Points on a hilly landscape, in no order, each with its height.
A ball rolls from a point to the lowest of its 2 nearest points, and stops where none of them is lower. Distance is the straight distance between rows; heights are no part of it.
j_822: [122 115 156 150 144 140 128 104 126 134 105 142 156 123 156 119 142  90
 134 107 126 144 153 113 102 103 101]  (h 2.07)
j_708: [115 141 156 111 126 134 117 113 123  74 112 102 175 131 150 169 140 113
 153  92  66 155  86 119 116 123 175]  (h 3.00)
j_986: [149 150 166 157 140 178 195  98 141 175  93 154 123 139 145 119 119 102
 150 122  95 133 162 121 105 173  73]  (h 1.18)
j_785: [118  51  87 114 183  91  66 190 129 128 172 111 113  70 145  95 114 139
 103 129 225 184  98  85 160  98 165]  (h 3.88)
j_283: [122 174 138  65 101 163 190 116  96 126 122 104 169 152 141 139  83 136
 108 151  44  93 144 157 170 139 187]  (h 2.84)
j_656: [133 132 190 132 149 145 163 121 154 147  99 126 148 158  97 132 124 125
 193 135  57 125 119 143 103 198  95]  (h 4.79)
j_805: [116 181 117 125  98 189 179 129 109 135 107 121 153 146 142 143  90 125
 110 149 107 101 120 126 134  81 198]  (h 1.37)
j_519: [133 139 165 122 142 116 103  97 150  94 129 113 152 130 124 126 114  89
 172 103  64 125 128 118 106 145  99]  (h 3.52)
j_508: [ 97 113  85 162  81  81  89 145 169 121 143 141  90 112  87 115  97 113
 124 134 171 101 137 140 144 143  36]  (h 3.58)
j_690: [106 125 133 129 128  97  74 116 149  81 138 111 128 122 110 143 108  89
 164  94  98 126 118 129 122 139  81]  (h 3.71)
j_247: [136 129 161 154 123 177 165 113 113 144 106 143 163 131 156 115 112 102
 128 112 107 120 145 118  98  94 142]  (h 2.28)
j_109: [132 115 137 149 181 108 114 155  93 157 124 132 165 112 152 100 182 149
  81  88 224 171 193 102 118 151 172]  (h 3.66)
j_841: [131 148 169 113 138 133 128 102 143 109 101 122 175 142 157 138 114  95
 168  83  63 145 128 106 113 154 144]  (h 3.34)
j_400: [134 153  74  93  90 114  77 109 109  86 170 102  76 190  82 170  81 137
 108  87  79 122  65 133 139 130 168]  (h 4.04)
j_451: [134 170  93 127  87  83  98 129 159 116 139 165  77  90 128 142 141 186
 124 169 168 118 110 120 148 138 104]  (h 6.61)
j_330: [144 150 140 115 100 165 171  94 117 174 138 137 134 129 151 107 112 140
 113 166 118  83 133 134 148  83 142]  (h 5.33)
j_912: [148 180  83  51  81 150 136 111 100  90 120  93 111 158 132 167  98 164
 107 150  57  99 132 149 177 106 197]  (h 3.80)
j_284: [132 132 108  89 110 118  93 113 110  87 146 118 130 143 140 143 106 108
 133 114  72 120  96 117 139  95 174]  (h 5.13)
j_601: [127 131 179 167 153 181 180 132 156 146 100 127 149 176 123 139 127  94
 195  96  69 153 116 136  95 181 110]  (h 4.69)
j_171: [138 117 158 147 159 159 175 150 125 146  94 148 161 167 123 144 186 128
 147 123 116 160 108 161  89 170 124]  (h 4.49)
j_930: [125 117 124 135 108 131 114 134 150 137 128 166 109  89 145  93 141 146
 121 154 195 130 137 111 142 102 128]  (h 5.59)
j_262: [116 103 140 143 123 105 102 145 141 115 145 150 110 129 101 111 144 127
 136 136 137 109 113 160 115 146  80]  (h 4.05)
j_208: [131 133  34  72 103  84  89 100 106  91 202 118  68 189 106 166  76 157
 115  97  94 139  97 102 148 125 171]  (h 5.30)
j_510: [116  59 126 133 150 123 103 179 116 146 129 121 134 104 141  86 164 137
  86 124 228 151 128 116 147  86 187]  (h 2.57)
j_286: [128 100 129 116 182 105 119 135  81 153 115 130 166 111 160 100 158 126
  97 135 183 167 163 119 144  87 178]  (h 3.63)
j_750: [112 126  39  98  94  70  91 119 124 111 221 136  66 158 106 140  92 144
 117 112 129 145  87 101 160 116 189]  (h 6.33)
j_558: [127  87 150 144 136 137 121 142 124 122 117 131 140 123 129 128 157 120
 114 125 168 141 110 152 102 113 147]  (h 1.40)
j_68: [144 162 169  66 132 162 192 102 116 149 133 109 159 140 140 130 106 135
 108 157  29 103 148 143 153 171 143]  (h 2.00)
j_544: [122 140 147 149 100 172 143 150 129 107 127 129 110 150  95 164 126 156
 166 128 100  90  81 158 100 129 121]  (h 1.83)
j_340: [151 127 113  96 176 125 144 103  81 149 118 132 158 104 174 101 174 133
  93 163 144 155 176 111 140 123 144]  (h 3.97)
j_450: [154 174 194 108 135 171 195 106 129 151 117 109 149 155 124 138  90 126
 138 141  46 103 141 139 121 198 114]  (h 1.33)
j_497: [132 185 138 186 109 150 152 118 180 139  95 124 111 147  96 162  98 130
 181 133 102  91 162 120 114 174  51]  (h 2.02)
j_592: [138 159 114 149  98  93 103 135 167  95 104 172 102 104 124 161 168 156
 148 153 161 120 111 123 122 152  96]  (h 6.32)
j_465: [126  89 165 130 193 128 131 139  83 137 129 119 171 157 120 118 179  95
 119  85 126 164 140 160 103 145 152]  (h 1.56)
j_221: [127 117 128 143 178 120 144 158  89 172 102 149 158 133 149 118 205 151
  82 130 187 162 171 137 112 152 156]  (h 4.03)
j_120: [121 114 130 173  88 126 100 138 167 152 154 115  81 123 119 106  85 111
 139 100 149  96 138 107 139  64 100]  (h 4.53)
j_860: [108  77 152 131 151 149 143 135  86 130 110 121 189 129 121 135 159 103
 108  96 137 150 112 163  97 114 177]  (h 1.20)
j_249: [124 111 166 169 160 184 175 143 131 146  89 128 161 166 131 155 144  90
 168  89 111 159 114 146  64 154 132]  (h 4.60)
j_647: [123 123 131 151 104 117 114 115 151 141 141 155  92 119 119  82 106 111
 137 142 150  84 157 114 138  91  69]  (h 4.71)
j_128: [143 143 148 110 107 154 119 136 119  88 142 109  95 174  79 171  96 156
 147 117  63  94  80 165 123 159 144]  (h 2.58)
j_621: [119 101  88  98 107  93  75 157 153 134 167 149  91  94 151  95 116 138
 128 161 183 149 104  89 175  91 146]  (h 5.74)
j_770: [100  78 128 160 127  97  82 134 147  98 136 135 116 108 103 127 122  90
 152 100 128 128 121 143 113 119  78]  (h 3.87)
j_58: [158 164 179 118 128 155 182  79 159 164 104 129 135 143 140 117  97 108
 145 126  63 105 166 118 111 191  79]  (h 0.82)
j_673: [137 127  98  86 144  78 130 105 110 140 161 119 120  58 173 110 141 162
  93 207 141 131 144 122 159 122 111]  (h 4.73)
j_630: [109 143 133 130 117 165 160 125 112  89  74 121 202 145 144 166 127 105
 126 100  86 148 107 134 117 109 192]  (h 2.61)
j_719: [149 127 112  82 178  99 141  97  84 144 144 107 152  71 175 136 161 163
  90 194 126 159 172 122 141 122 129]  (h 4.30)
j_950: [ 92  89 114 172  73 120  87 158 189 133 160 119  76 115 116 101  87 101
 123 100 185 127  93 110 139  64 116]  (h 4.25)
j_157: [118  96 123 132 195 113 100 161  93 134 120 120 178 110 161  96 170 138
  90  90 225 171 168  83 115  85 177]  (h 3.26)
j_555: [143 165 107  79  92 158 112 120  96  94 127  98 113 161 122 155  78 137
 108 104  65 101 107 121 149 106 197]  (h 4.68)
j_603: [121 131 110 152  75 122  95 148 162 117 130 152  80 119 118 124 112 149
 131 143 181 101 107 112 139  87 131]  (h 5.88)
j_61: [117  65  70 110 193  90  97 169  89  94 181 106 134  85 160 113 135 147
 112 143 189 195 108 121 154  92 177]  (h 4.34)
j_560: [118 129 142 147 132 123 152 134 143 140 118 141 119 131  97 133 164 135
 161 157 128 114 115 163 115 171  62]  (h 4.27)
j_988: [120 115  72 111 101  78  91 128 132 116 180 146  78 129 129 108 106 128
 123 141 145 119  91 100 162  88 159]  (h 6.21)
j_736: [ 98  86  98 163 104  98  83 144 167 121 159 134  88 100  90  89 100  92
 116 116 195 131 114 130 142 119  91]  (h 3.90)
j_626: [142 132 145 131 115 130 141  96 126 173 143 145 104 111 139  96 119 122
 109 164 125  91 168 126 121 122  54]  (h 4.88)
j_552: [131 147 141 126 112 158 178 116 112 123 101 152 156 145 152 143 152 151
 126 149 117 120 126 158 121 122 175]  (h 1.91)
j_91: [151 122 148 157 186 106 161 117 146 184  91 138 138 130 146 126 177 104
 156 106 129 184 185 112  95 205  60]  (h 5.23)
j_258: [132 150  95 144 102  97  73 128 156  84 124 101  98 141  62 146 104 121
 175 109  89  82 115 124 131 178  64]  (h 2.83)
j_793: [138 160 111 112  94 151  94 134 107  87 165  73  84 170  61 180  72 136
 127  91  61  92  72 142 125 126 161]  (h 3.24)
j_789: [133  88 146 128 201 122 116 128 109 138 138 123 167 109 145 118 159 101
 116 103 137 152 160 115 105 120 121]  (h 1.84)
j_734: [137 115 149 149 183  88 149 118 143 160 114 139 145 106 124 120 175 132
 140 133 158 154 173 136 113 174  57]  (h 5.14)
j_357: [130 124  94 107 114  89 108 120 139 143 158 139 102  74 158  92 149 159
 117 187 169 130 131 109 181 109 123]  (h 5.20)
j_545: [140 166 150 128 114 167 171 130 132 122 105 128 138 155 128 157 128 151
 158 130  82 104 101 148 124 141 145]  (h 1.04)
j_878: [117  84 142 148 148 143 130 165 122 157 117 148 141 115 142  93 161 138
  97 110 209 142 137 127 115  99 148]  (h 1.93)
j_829: [120 190 105  80  99 176 180 119 102 103 100  93 148 158 126 155  89 138
  98 150  79  84 132 148 161  95 210]  (h 2.44)
j_856: [142 184 138 150 101 118 106 113 168 111  93 103  95 152  67 150  98 121
 174 125  87  90 151 122 121 162  59]  (h 2.42)
j_41: [132 122 138 152 141 111 117 106 140 158 125 146 113  95 118 101 151 123
 111 148 162 131 167 135 126 154  48]  (h 5.04)
j_403: [112  46 126 126 154 103  76 174 130 138 151 105 130  83 141  90 146 116
  94  88 221 171 100  96 138  69 174]  (h 3.25)
j_755: [142 165 125 164  93 146 124 131 148 105 110 166 100 128 123 145 131 163
 137 133 152 103 109 121 117 108 107]  (h 6.12)
j_797: [115 151  92 164  73  97  76 141 163  85 125 130  92 120  72 139  95 100
 147  97 140  89 127 115 145 144  60]  (h 3.22)
j_259: [106 143 124 122  98 182 168 129 104 126  87 127 181 142 131 146 136 121
 112 140 115 120  96 139 114  82 188]  (h 2.13)
j_677: [125  88  63  89 165  92 107 174 104  98 171 116 125  66 169 123 134 186
  97 188 193 194 141 128 162 118 161]  (h 4.77)
j_164: [143 120 141 137 168 124 171 144 103 156 103 137 148 134 138 139 207 148
 111 155 151 159 132 172 104 169 130]  (h 4.31)
j_585: [136 167 160 168 114 153 178  95 154 174 105 145 104 136 126 132 115 115
 142 138 121 102 162 140 115 160  41]  (h 1.54)
j_73: [140 130 159 105 122 135 156  95 116 154 139 134 134 134 133 109 126 127
 121 156  94  96 143 151 124 132 102]  (h 5.07)

Call two points neighbours if one is among the 2 nearest of the other. Go from one point of each pair to the other, from neighbour to neighbour, staying as low as possible. Name the highest point that can't be avoided.
j_545 / j_805 | j_259
j_805 / j_58 | j_283
j_157 / j_545 | j_656
j_860 / j_805 | j_247

Write out the way that a ball takes from each point below.
j_930 | j_357 > j_673 > j_719 > j_340 > j_286 > j_157
j_750 | j_208 > j_400 > j_793 > j_128 > j_544 > j_545
j_61 | j_785 > j_403 > j_510 > j_878 > j_558 > j_860
j_647 | j_120 > j_950 > j_736 > j_508 > j_797 > j_258 > j_856 > j_497 > j_585 > j_986 > j_58
